Each row is a point on a landscape with many peaks, with its height.
From any point a climber steps to the highest of the 2 points nearest to it. It stops when none of these is higher. Distance is the straight distance between rows; heights are no part of it.
sugoz: [ 66  99 130 183 134 168 107 120  71  65 127 150  96  92  71  82 158 103
  99  98 120 185 148  81 143 145  85 144 143 101 170]  h=35.2
sudun: [ 92  99 155 132 145 134  71 132 114  90 185 158 127 137  44 130 115 130
  54  95 109 151  95  71 136 113 129 139 138 115 190]  h=26.4
Siv: [ 83 141 151 118 141 130 168 139 152 132 115 149 113 101 169 147 113 159
  90  84 113  91 139 121 129 159 187  92 138 131 108]  h=43.6
gati: [134  82 103 159  93 115 173 103 102  79 154 124 123  92  93 136 135 121
  38  96  95 127 113  94 155 135  78 148 163  99 155]  h=27.0
Pana: [172 139 133 146 121 109 152  89 116 115 148 117 105 113 125 154 140 150
 135 184 138 129  87  95 127 156 126 151 135 138 119]  h=29.2
Pud: [118 100 142  98 148 113 136  92 130 120 156 151 105 160 145  74 158 162
 123 102  85  77 151 158 160 119 111 116 147 148  66]  h=74.2
mun: [140 118  86 103  95 136 125 119 105 135 126 158 140  83 134 154 200 123
 140 130 140  92 135 113 134  96 102 115  99 187 145]  h=26.1
Fopov: [125 139 124 118 123 192  73 134 119  96 113 105  73 106 111 120 111 124
 115 158 162 197 132 124 112 170  83 103 147  91 141]  h=63.0
lari: [102 111 156  79 114 105 152 126 177 147 171 115 156 122  84 160 141 148
 102 124 104 113 136 103  87  79  97 164 133 145 134]  h=10.1
vozed: [180 159 167 161 138 126 128  85 113 106 118 125  76 143 153 142 107 144
 153 188 157 154  98 136 134 173 130 152 149  87 111]  h=31.7
Valu: [126 173 160 124 122 178 156 132  35  86  64 140 121 142 134  84 138 101
 138 144 162 188  94 148 140 114  53 134 158 104  90]  h=24.5
midus: [ 71 132 140 136 141 135 117 134 106 109 133 176 142 155  99  99 147  87
 173 136 134 160 126 106 123  98 182 143  57 164 176]  h=46.7
Fik: [112 111 121 122 125 120 177 138  72  84 152 176 140 116 115 141 151 142
 110 109  48 125 146  76 162 118 110  94  89 148 203]  h=32.3
Lole: [152 115  68 129 102 152 126 173 113 160  98  68 142  87 114 107  74 115
 136 131 139 136 109 136 105 138 128 115 113 107 106]  h=66.0
beb: [112 112 143 135 140 129 139 129 105 126 101 154 124 109 121 112 108 108
 117  46 112 174 140  88 154 122 109 106 174 146 152]  h=50.3
dap: [160 128 145 105 129  89 111 131 141 170 165  98 145 184 123 139 122 162
 197 158  90  88  71  99 135 120 133 167 119 159 113]  h=44.2
basit: [161 170 151 116 123 186  91 121  76 109  66 142 119 165 168  99 116 116
 147 158 141 161  95 163 161 153  93 105 141  99  72]  h=22.0
pamu: [108  82  90 114  86 148 154 129  96  98 120 149 129 121 138 148 163 139
  38  72  90 127 117 109 188 111  75 129 151 128 169]  h=29.5
zoru: [ 86 151 142 143  98 151 152 103 124 118 129 141 133 156  90 101 158 120
 132 174 147 145 146 166  98  99 118 180 124 128 151]  h=51.2
vam: [139 146 171 150 128 129  80  96 108  94  29 156 121 151 192 110 136  69
 119 143 156 162 109 152 174 150 116 132 141 116 106]  h=19.9
zaku: [136 123 119 132  85 139 105  95 140 171 141 114 142 140 123 105 162 152
 151 121 101  70 120 191 127 128 102 172 127 117  67]  h=59.8
doda: [163 161 139  94 119 139 131 140 182 204  51 107 194 173 185 148 113 153
 163 169  82 114 155 182 139 165  95 110 155  78  58]  h=10.8
kegop: [161 131 121 170 118 157  68 134 159 157 105 104 135 106 131 104  68 130
 110  95 154 163 155 161 119 144  82  93 183 107 133]  h=25.0
varip: [151 118 121  97 128 102 110 118 184 183 106 129 149 169 152 142 149 112
 112 132 182 134 122 160 127 118 159 144 171 173 115]  h=31.0
sal: [145 170 101  90 117 150 172 166 175 198  77  83 187 124 178 145 111 189
 148 165 104 100 126 166 118 204 113 108 125  93  63]  h=12.3
Tate: [150 158 171 165 113 123 107 106 126 118  98 136 164 141 159  70  65 138
 144  88 112 135  83 162 144 152  77 151 120 116 122]  h=59.9
ripel: [131 110 109 129 134 112 153 159 141 190 139  84 156 129 107 100  86 122
 158  91 118  92 152 186 114  65 142 142 132 112  67]  h=43.3
Tol: [145 158 140 125 153 126 103 124 154 152 185 151 137 145 141 134 136 180
 166 120 138 103 138 132 121 108 159 101 115 178 155]  h=31.3
rifu: [ 80 129 104 126 104 154 163 157 107 136  84 173 107 100 138 175 131 155
  97 114  91 103 126  80 151 185 201  83 141 131 138]  h=39.8
roga: [153 102  86 148 122 111 102 159 162 171 154  86 153 107 109 173  97 105
 122 125 196 115 104 123 101 107 193 146 112 133 125]  h=40.1
Luzuv: [154 109 105 142 158  99  98 150 131 165 180  90 144 151 121 133 130 121
 159 149 192  87 102 105 110  86 233 143 109 162  88]  h=37.7
mur: [114 162 189 168 143 135  67 120 172 118 103 145 130 154 176  88 112 145
 135 145 123 164 173 145 138 179 124  87 144 148 121]  h=25.2
vum: [131 134 155 134 113 161 132  62 107 146 151 146 125 151 115  76 205 156
 162 136 124 105 143 167 127 121  94 170 152 126  49]  h=64.3
Ber: [134 112 131  93 102  83 166 132 126 137 117 154 145 157 141 151 100 152
  96  99  59  74  85 131 168 136 137 125 150 138 130]  h=48.2
Babo: [125 121 128 139  92 134 116 123 125 156 144 113 162  93 117 123 111 156
 113  75 109  72  81 138 123 126 103 151 127 137  72]  h=55.2
falas: [132  82 127 133 166  95  91 157 116 114 187 127 135 116  79 128 109 117
 117 131 103 119 108  57 140 117 169 110  68 146 134]  h=31.1
Pep: [174 174 190 170 152 142 110  83 156 126 120 110 150 172 158 115 108 157
 142 193 161 169 116 149 123 181 118 149 154  89  71]  h=33.6
kura: [104 148 161 148 114 156 180 125  54  77  42 135 118 114 153 113 132  77
 112 117 144 202 110  90 147 130  76 138 178 102 142]  h=26.9
saz: [118 113  85  65 102 150  95 167 117 147 116 150 128  84 115 172 150 151
 112 113 114 100 140 106 144 117 100  88  98 153 162]  h=29.3
ful: [138 129 133 152 174 109 112  99 183 101 159 123 106 151 146 112 106 115
  97 133 170 169 136 169 123 159 168 138 123 120 143]  h=63.8
Veg: [173 113  94 109 154 132 142 142  99 140 123 136  97  77 128 181  91 103
 157  82 166 173 126 107 129  95 146 109 106 115 167]  h=48.0
maru: [114 133  90  93  75 191 111 139 137 139  97 115  90  85 133 152 145 114
 125 154 169 160 169 154 100 164  91 101 123 103 117]  h=66.1
Gat: [160 149  68 137  99 149 140 180 118 205 105  53 198 129 123 118 102 149
 143 159 131  97  87 167 102 126 135 130 131 130 101]  h=62.0
Repev: [186 133 114 143 137 106 137  93 161 126 126 103 136 160 163 102 149 127
 154 212 156 132 177 192 118 133 107 133 114 132 103]  h=60.1
pobis: [ 96 126 131 140 105 118 141 133 116 122 143 133 187 103 109 109 141 119
 108 104 117  86 105 128 111  86 143 148  79 166 118]  h=50.4
kepip: [147 149  96  83  94 160 139 127 128 188 110 113 138 127 142 150 155 150
 174 158 132 116  89 131 120 167 142 132 109 137  86]  h=29.4
tivu: [155 142 123 132 161  94 111  99 170 132 119 138 118 131 184 157 181 101
 109 124 191 125 133 137 136 133 167 112 170 185 142]  h=28.8
fomun: [131 163 160 100 101 166 161  90 109 142  79 167 103 153 187 143 141 133
 168 145 118 116 128 143 144 166 150 116 138  91  65]  h=53.3
Tam: [113 102 115 100 133  91 131 130 131 107 128 144  97 149 152 142 152  88
 156 171 125  71 148 100 126  96 210 115  68 142 146]  h=52.9
Tev: [129 140 129 166 165 134 107 135 139  94 153  88 119 143 119  89  79 127
 146 173 177 194 106 134 101 171 151 154  86 108 142]  h=66.2
rak: [126 141 162 150 150  90 118 111 186 146  85 158 146 151 189 124 139 123
 114 117 136 136 140 129 149 187 165  94 159 189 121]  h=26.8
fanel: [102 155 150 170 105 135  98 151 131 133 128 152 172  92 117 162 131 112
 130 109 138 115 145 102 100  82 154 120  87 157 207]  h=19.7
balav: [ 96  99 120 114 120 162 144 100 121 130 165 161  93  84  95 120 163 143
 148  79 132 136 192 128 121 112 108 134 110 127 107]  h=30.9
bav: [162 125  89  91  92 125 144 119 118 170 126 116 142 112 123 142 197 138
 184 184 128  88 123  95 105 119 101 129 112 188 102]  h=26.3
vek: [141 136 185 132 116 123  87  81 179 175 151  80 112 163 135 126 166 157
 211 152 129  99 128 145  99 132  86 205 145  90  71]  h=48.4
gunu: [145 137 158 184 120  96 112 126 120  97 174 162 146  89 111 185 150 107
 127 114 139  80 149 109 113  54 142 138 100 116 201]  h=17.0
rira: [ 92 145 132 114 137 139 179 127  57  48 136 172 113 108 140 142 184 117
 139 120 108 141 153 107 146  87  95 107  64 134 188]  h=36.3
navob: [ 76 153 156 194 112 148  65 122 147 115 121 142 124 112 123 114 148 113
 138 131 159 155 153 123 103 135 143 142 114 162 184]  h=22.1
duzef: [124 124  64  75 145  70 183 188 172 194  88 121 207 118 121 126 122 166
 127 101 120  70 138 163 137 135 134 129 104 149  98]  h=48.8
sogis: [101 113 150  66 155 113 158 106 145  91 182 115 116 109  95 140 178 128
 116 155 153 114 148 119  83  53  83 168 111 121 126]  h=8.3
Mego: [147 131 136 151 137  85 116 131 132  83 164 141 170 126 101 141  76 118
  74  46 106 126  72 110 135 128 112 131 126 116 217]  h=26.7
bibo: [ 83 131 131 131  95 124 159 145 142 146 106 151 168 168 129  94 107 158
  85 121  57  85 131 167 142 143 141 120 142 137 121]  h=44.1
tomav: [ 87 129 167 140 154 102 146 121 113  67 150 147 113 137  99 160 178 123
  57 154 115 166 128  69 144 114 100 145 174 145 207]  h=40.2
Ran: [102 112 153 165 105 148 129 124  95 108  93 149  81  83 129 148  97 115
 127  69  91 153 143  51 152 151 114 109 174  97 181]  h=53.7
vor: [146  77 114 162 131  67 114 162 154 106 162 125 150  85  84 169 106  76
  81  76 114 121 158  91 128  96 107 113 126 125 192]  h=13.2
pura: [140 120 104 161 115 122  69 149 153 175 180 138 152 131  85 139 104 167
 145 100 120  92 153 145 120 104 153 118 126 148 157]  h=28.6
Vukel: [138 117 132 135 149  88 192 128 144 164 165 116 129 151 127 142 108 125
 151 104 134  70 146 154 110  69 201 142 145 108  84]  h=40.9
vake: [107 115 149 130 153 106 118 168 139 142 122 142 119 104 128 167  90 124
  99  49 118 123 129  91 149 122 168  99 168 143 139]  h=47.1
guzu: [128 150 188 122 148 135 122  63 154 124 127 123 111 190 151  84 165 139
 196 191 164 114 133 159 103 144 111 200 133  73  45]  h=45.5
fuzan: [149 122 130  63 146  80 150 122 138 148 148 166 158 138 140 181 179 134
 149 121 126  68 146  78 120  50 134 111 127 176 166]  h=39.9
lomi: [136 108 106  98 148 131 121 159 118 121 121 133 148  97  87 160 115  70
 116 102 153 205 123  77 117  92 133 114  99 130 212]  h=51.4
kadim: [116 131 102 157 103 166 101 162 118 125 135  69 129 105 123  96  73 125
 171 150 158 156 105 117  95 167 148 135  62 113  92]  h=69.1
vil: [121 153 152 127 160 156 116  95 103  92 132 180  66 157 129 123 140 144
 141 141 146 202 142 130 153 151 115 123 150 120 180]  h=51.1
Zitis: [ 79 166 126 149 140 151 113 148  67  73 102 145 130 121 117  91 133  74
 167 121 126 187 110 105 123 148 125 114  63 146 186]  h=50.5
Fiv: [127 156 133  82 159 117 186 158 118 130 112  95 130 128 184 136 121 123
 173 174 142  89 110 106  99 109 180  98  90 152  83]  h=13.5
ganad: [103 146 183 127 133 153 109 109  86  75 127 148  81 102 142 104 131 160
 118 118 116 123 108 131 151 129  52 137 140 113 101]  h=64.1
Logur: [165 171 101 121 135 144 196 159 152 168 112  75 170 121 151 129  93 161
 128 171 130 158 139 156  98 172 118  95 136 119  97]  h=14.0
fonop: [113 136 152 146 114 110 163  86 151 104 169 113 139 151 108 104 139 141
 114 168 136 100 121 182  96 111 122 199 113  98 117]  h=54.3
Mer: [151 117 112 160 132  88 149  92 161 101 173 104 125  89 121 140 155 116
 105 130 178 106 148 165  94 109 114 167 106 123 127]  h=57.6
kivo: [149  69  66 154 156  76 135 141 146 136 161 130 128  92 111 135 159 123
  80  89 136  78 145 121 152 153 168 100 129 170  98]  h=69.0
Reruz: [154 117 116 113 134 109 165 112 104 110 122 155 100 149 113 115 131 120
 170 157 105 161 167 146 143 104  70 136 122 126 156]  h=57.1
Sivu: [ 96 132 124  64 134 115 142 136 154 117  84 115 131 141 193 119 154 101
 115 157 148  93 116 142 120 128 168 121  97 160  91]  h=11.4
penav: [148 111  80 139 125  89 159 159 162 172 104 119 188 126 129  90  88 128
 121  92 112 103 155 207 132 124 109 122 124 135 102]  h=45.6
muvil: [135 164 155 103 168 163  89 155 133 156 187  74  99 134 122 126 116 190
 205 151 127 124 148 142  96 104 118 110 122 128  93]  h=22.5
difal: [ 99 140 125 113 125 162 177 114  80  81 105 133  93  85 179 156 182 106
  92 114 149 132 115 113 145 142 143 107 121 135 105]  h=32.6
luv: [144 137 116 154 103 145  65 161 169 187 119 114 129 128 132 130  90 161
 143 119 134 106 167 177 125 127 125  97 165 132 123]  h=26.5
mak: [116 114  72  83 129  98 190 179 144 175 120 121 198 110 112 153 133 135
 137 149 121  72 134 131 109  93 179 129  76 143 125]  h=52.6
Lak: [131  76  67 186 124  96 145 145 146 155  98 128 115  96 120 135 142  96
  76 135 133 105 173 134 152 167 189 105 163 133  89]  h=66.3
tomat: [143 140 127 109 138 136 146 136 149 184 136  75 153 147 165 115 124 167
 165 135 134 104  89 146 110 152 158 145 121 138  43]  h=32.4
fori: [124  98  66  89 130 106 140 138 143 154 134 122 139 147 124 140 175 115
 131 178 142  55 145 129 113  88 202 125 102 159 112]  h=56.6
kef: [ 68 122 138 141 114 191 115 131  79  83 142 149  92  79  85 105 163 133
 117  85 136 162 164 119 122  94  70 130 122 109 131]  h=33.1
gos: [133 120 100  81 116 133 117 164 131 220 122 114 162 158  85 122 141 150
 166 124  82 125 124 125 135  98 109 126 166 166 124]  h=52.8
Fusi: [111 126 151 133 159 111  79 123 116  88 148 147  89 118 133 147 185  98
 150 150 154  85 156  82 125  72 166 112 103 161 159]  h=49.0
pinuv: [160 143 120  94 113 139 161  81 137 130 101 141 110 167 182 133 171 135
 159 197 116 100 166 179 132 154 127 121 123 101  85]  h=57.2
Ganub: [140 116 116 143 125 122 161 110 109  86 165 113 102  96  77 147 127 133
  92 159 125 152 107  98 113 132 119 159 123 102 160]  h=27.1
vog: [122 108 130 161 132  86  95 144 169 131 132 107 154 131 133 111 104 102
  84  91 147 111 106 149 130 146 143 130 142 165 105]  h=35.1
pudu: [160 142 120 116 101 107 138 131 151 192  93 150 152 140 161 164 100 161
 137  91 111  69  89 157 150 150 148 137 155 127 109]  h=53.6
Lil: [108 159 164 175 129 166  63 138 138 137 126 134 108 107 124 102 112 159
 153 124 131 159 150 102 120 162 125  95 141 171 128]  h=23.9
pup: [104 199 140 175 128 153 157 157  90  93 107 118 125  92 166 143 134 109
 173 162 145 136 152 127  89 128 150  86  74 146 161]  h=43.4
pafam: [118 102 131 145 166  61  94 165 151  95 168 111 162 141 123 114 108  92
  88 103 125 101  83 106 140 130 176 123  87 183 128]  h=33.2
livab: [111 122  99 115  92 168 142 114 142 164 100 143 145 166 110 121 130 130
  77 140 130 163 119 149 127 158 159 129 169 122 133]  h=40.4
Divis: [125  96 143 211 124  73 130 152 140  92 178 140 151  86 102 196 146  66
  70  59 126  72 158 111 132  83 155 124 134 115 164]  h=14.7
Zofub: [ 96 141 174 130 112 140 143 119 129 110  82 119  90 129 183 108  88 118
 153 144 113  97 137 148 127 149 157 124 103  83  58]  h=49.5
mufir: [127 116 118  61 139 129 107 157 135 176 170 106 156 150  90 129 124 161
 172 123  95 121  86 105 117 102 129 136  89 151 123]  h=48.3
zuzor: [142  99  73 163 101 150 126 136  62  95 109 122  99  84  99 100 134  95
 136 139 107 156 133 104 146 163  98 105 104 124 135]  h=72.9
Votap: [133 150  94  43 117 178 137 118 141 166 159  98  98 165 128 174 150 152
 185 158 134 126  96 158 100 149 155 154  88  85 110]  h=26.6
Zud: [140 124 171 194 128  95  80 103 131  79 103 135 139 133 133  72  83 102
  80  72 117 137  99 149 157 165  65 154 170  98 138]  h=63.4
sege: [129 138 167 137 159  98 130 155 134 124 154 102 115 164 132 125  83 134
 131 151 120 112 103 120 127 104 173 123 158 147 116]  h=37.8
fum: [147 130 129  80 105 147 134 126 162 169  93 110 144 176 141 134  87 147
 122 141  75 142 126 158 137 165  94 130 169  69  97]  h=9.3
nanu: [160 180 168 123 122 181 123  89 162 168  91 135 188 210 154 120 110 151
 118 168 124 183 115 163 132 185 141 123 168  96  84]  h=35.6
veguv: [101  88 156 120 121  62 103 130 185  99 173 139 145 115  94 147 129 107
  97 112 118 113 148 104 110  96  93 157  95 145 175]  h=11.8
Bimo: [180 123 151 132 131 147 103  89 155 126 100 122 129 158 134 104  60 127
 117 131 119 183 139 166 144 177  80 127 159  31  86]  h=8.1
ninev: [113 111  99  96 102 129 119 123 159 160 135 103 115 137 136 123 175 125
 181 178 137  63 180 156  91  89 147 144 108 123  95]  h=60.2
dud: [103 118 150 123 136 154 106 116 157 123  78 141 114 157 123  98 124  90
  95 141 149 226 180 133 128 143  99 118 191 118 129]  h=4.9
basi: [135 101 113 151 141  88 132 135 103  63 145 148 126 129 109 122  88 122
  93  86  55 135 123 103 166 138  93 105 113 107 228]  h=29.1
gemu: [178 110 114 158 155  82 137  86 125  95 147 129 100  94 125 112 122 101
 153 122 160 158 145 155 133 117  80 163  95 117 147]  h=60.3
Mabu: [158 146 133 139 144  99 168 100 185 142 174  76 157 115 157 141 143 159
 140 159 174 100 144 137  72 123 132 138 119 160 111]  h=54.4
zed: [125 150 114 142 168 166  62 158  92  95 181 105 120 114  82  96 142 138
 130 165 179 166 106 122 111  97 125 119  94 158 150]  h=57.4
Gen: [ 95 153 150 101  93 166 135 132 105 124 145 148 133 140  88 166 142 125
 111 145 140 141 114 126 101  51 127 155 130 121 181]  h=47.2
teb: [137 144 153  97 126 114 127 106 151 160 148 172 118 160 142 168 159 169
 144 110 122  93 151 137 135  78 126 121 180 171 167]  h=34.9
punag: [105 123 169 117 104 156 127  81 111 127 130 167 108 126 129  88 148 169
 140  92  83 122 136 130 149 147  81 139 145 122  66]  h=69.2
zuso: [133 119 124 147 161  73 215 139 140 137 135 148 147 128 141 150 119 109
  99  58 137 107 166 162 134  81 173 115 166 135 125]  h=38.2
Nido: [ 92 144 192 126 178 100 103 104 138  69 173 147 104 114 114 173 183 128
  83 144 158 132  97  68 116 118 141 157 142 150 178]  h=43.5
mog: [182 110  99 157 137 126 111  95 153 129  90 135 154 149 146  98 128  86
 101 160 153 181 176 189 147 152 108 111 140 112 103]  h=62.3
turo: [144 132 108  99 167 135 144 138 137 100 156 106 104  72 141 184 143 111
 123 139 179 153 136 118  96 102 136 112  84 125 156]  h=44.8
Zar: [121 103 154 163 155  96 127  97 113  84 146 166  86 154 142  87 148 135
 107 125  91 126 162 142 177 151 121 118 151 137 114]  h=70.0
pumik: [168 126  74 134  89 102 144 175 122 200 104  93 194 135 100 131 130 144
 116 156  98  87 110 137 130 109 111 119 172 172 120]  h=57.5
nevi: [ 73 145 127 117 103 181 166 136  86  97 123 151  84  84 134 177 160 125
 113 131 118 144 122  52 132 180 169  90 116 129 140]  h=36.1
tuge: [ 78 139 122 119 103 182 145 129 114 122 123 141 147 119  93 123 136 122
  69 105 127 173 119 117 103 119 134 122 148 132 177]  h=43.2
taga: [ 89  94 167  74 179 109 157 109 122  80 153 132  63 151 115 110 155 123
 122 141 147 135 159 129 130  59 106 169 154 101  91]  h=6.8
vigu: [138 152 133 115 168 126 162 125  89  95 114 162  90 171 132  91  97 116
 176 159 112 203 139 138 150 150 111 119 111 120 176]  h=54.1
rut: [116 155 131 170 152  82 163 168 139 124 114 138 162 133 158 152 109 100
 102  97 118 110 149 154 126 106 191  97 138 152 185]  h=35.7
vegi: [100  93 160 122 163 107  82 138 100  84 189 153 101 133  60 113 125 128
 126 138 109 127 113  82 143  88 127 157  87 115 140]  h=29.0
duzo: [177  95  70 195 105 125 132 121 130 148  60 128 143 106 144 118 117  76
  77 126 139 147 174 163 155 170 142  96 169  94 107]  h=64.2
giku: [ 81 106 128 176 145 156 141 132  87  59 121 120 108 119 110 138 169  96
  37  98 119 178 134  83 167 114  91 141 181 107 207]  h=37.4
nonuk: [186 137 126 138 102 135 117 127 125 193 136 104 131 144 117 158  71 169
 164 108 105 118  71 123 128 150 134 154 163 102 126]  h=59.3
tapif: [125 136 126 133 137 127 162 154 117 125 111 108 149  97 134 111  39 133
 142  91  93 155  91  75 115 172 138 101  95 115 143]  h=17.7
lis: [ 90  89  83  69  85 146 140 171 109 129  62 148 130  99 140 145 121 129
  74  88  83 118 127  90 160 138  94  90 142 128 153]  h=32.9
mirub: [134 119  93 103 107 154 103 117 125 130 150 121 142 146  88 125  76 137
  92 104 134 159  49 108 114 159 164 146 124  93 185]  h=22.3
fon: [ 83 121  75  75  81 171 156 185  87 152  77 156 118 122 115 145 122 160
 117 134  67 101 124  89 150 174 139  79 129 125 122]  h=36.2
Kad: [139 138 156 100 153 131 141 111 135 141 138 104 109 158 132 109  96 139
 143 124 134 144  94 153 116 117 125 161 143 102  68]  h=35.0
fef: [108 170 142 164 152 175  80 142 109  86 126  98  92 101 121 102 151 106
 122 185 198 183 135 137  97 147 105 116 128 141 123]  h=60.4
paz: [154 141 117 145  84 134 111 121 134 182  71 153 181 130 168  97  88 156
 167  78  97 102 111 175 154 169 103 127 115 121  97]  h=55.6
zenav: [155 104 165 143 131 100  78  85 137 106 113 176  98 174 150  96 103 123
 108  92 103 134 120 163 191 168  78 141 175 108 116]  h=66.5
gelo: [106  99 104 154 126 148  74 122 121  98 164 141 109 138  64 127 106 100
  67  97 154 159  90 124 130 120 179 162 120  92 186]  h=24.3
mif: [ 87 106 155 102 174 110 112 122 140  94 123 135  82 152 102  81 135  96
 123 142 158 199 165 141 131  99  89 160 143 125 132]  h=5.7
mutet: [148 148 126  68 144 144 116 132 152 168 156 106  80 161 155 162 116 171
 206 162 119 104 139 151 114 123 139 117 113 106 126]  h=24.4
Fazu: [144 122 140 105 142  59 120 180 166 148 164  93 155 195 137 139  83 155
 150 166  83  66 101 124 138 121 158 122 134 158 124]  h=40.7
kiz: [122 105  97 105  70 165 132 116 140 147 112 112  79 119 120 138 147 110
 156 172 131 115 190 183 108 122 113 144 111  74  91]  h=63.1
bonok: [122 131 101 111 138 140  94 165 120 117 120 103 135 120  91 117 128  82
 141 159 175 209 112  97  96 111 114 123  81 158 177]  h=54.2
paf: [108 172 134 155 138 141 146 140  85  91  65 119 146  88 180 123 152  68
 144 112 128 168 111 113 135 156 124 101  91 168 163]  h=47.0
Mitu: [138 141 118 127 101 169 121  95 128 164 109 150 177 216 103  67 126 145
 111 163  93 180  99 150 146 194 136 137 149 124 111]  h=37.9
maraz: [177 119  85  94  82 136 146  95  97 161 115 119 115 130 144 139 189 136
 184 143 109  80 126 187 136 100  67 162 116 100  93]  h=55.1
poza: [149 153 168 147 138 115 118  78 193 161 175  99 147 156 152 113 155 167
 166 132 163  89 157 166  88 121 107 167 153 138  85]  h=51.3
lemu: [101 141 173 139 133 139 116 137  88  62 123 138  78  95 139 156 101 133
 102  96 107 132 117 104 147 109  91 120 141  92 181]  h=58.4
Repur: [125 156 124 123 148 127 177 189 127 148 105  79 161 118 160 116  57 153
 161 150 115 134 114 100 112 159 160  92 102 146  97]  h=15.7
Figo: [144 107 142 105 168  54 103 125 204 131 168 108 139 172 160 126 120 113
 112 107 178 108  95 141 124 142 157 146 153 170  86]  h=33.3
vulu: [105 133 167 122 139 137 103  79 126  99 166 175  73 136 119 150 163 155
 119 120 155 139 129 105 140 123 140 148 146 132 165]  h=47.5
vaba: [175  92  73 162 148  89 127 141  83 124 122 125 130  89 129 109 142 109
  87  94 109 115 104 107 170 140 125  95 139 179 104]  h=72.8
mef: [176 101 102 187 136  99 107 116  56  85 141 125  90  93 116 108 148 107
 135 134 117 107 117 117 168 107 108 120 112 152 120]  h=77.3
vokes: [185 122 127 130  95 162 111 100  87 161 124 111  77 133 124 140 102 154
 176 149  91 119  85 134 151 161 105 146 154  62  81]  h=64.4
vumu: [ 86 132 157 139 108 183 207 123  62  92  83 144  88 120 169 143 150 113
  98 118 123 165 147 107 158 129 120 111 169  93 100]  h=29.6
gul: [ 86 116 152 156 137 114 101 129 135 126 148 134 163 121 102 108 140  85
 143 107 168 129 111 101 105  77 192 172  81 164 130]  h=46.6
Tez: [167  94  83 125 154  98 124 149 160 136 178 102 137  70 117 194 120 117
 102 119 168  99 139 117 105 104 162 112  76 116 145]  h=42.3
bive: [128 121  97 100 129 145 129 160 157 166 120 106 154 117 107 120  37 161
 115  82 120 152  84  82 107 189 167  99 152  91 165]  h=19.8
zita: [ 95 102 105 118  94 176 108 126 141 189 130 158 126 106  73 105 117 135
 156  75 119 168 173 119 112 134 118 130 139 127 123]  h=28.9
buda: [123 130 161  57 155 111  89 124 153 120 174 145 108 143 139 148 179 146
 170 150 134  59 167  74  96  50 129 112 111 160 155]  h=44.6
Rel: [175 125 102 170  94 153 139 115  87 126  92 118 107 113 129 108  82 125
 138 152 100 142 112 114 143 183 115 110 150  82 132]  h=68.9
vovo: [106 182 162 132 142 127 175 128  88  57 131 133 102 107 158 144 150 130
 148 166 127 118 134 126 110  97 111 117  90 132 161]  h=40.0

Where does a climber stop that starts at each point below?
Ganub: gemu
roga: maru
Zofub: mef
balav: gemu
mutet: kadim
mif: vog
bav: kadim
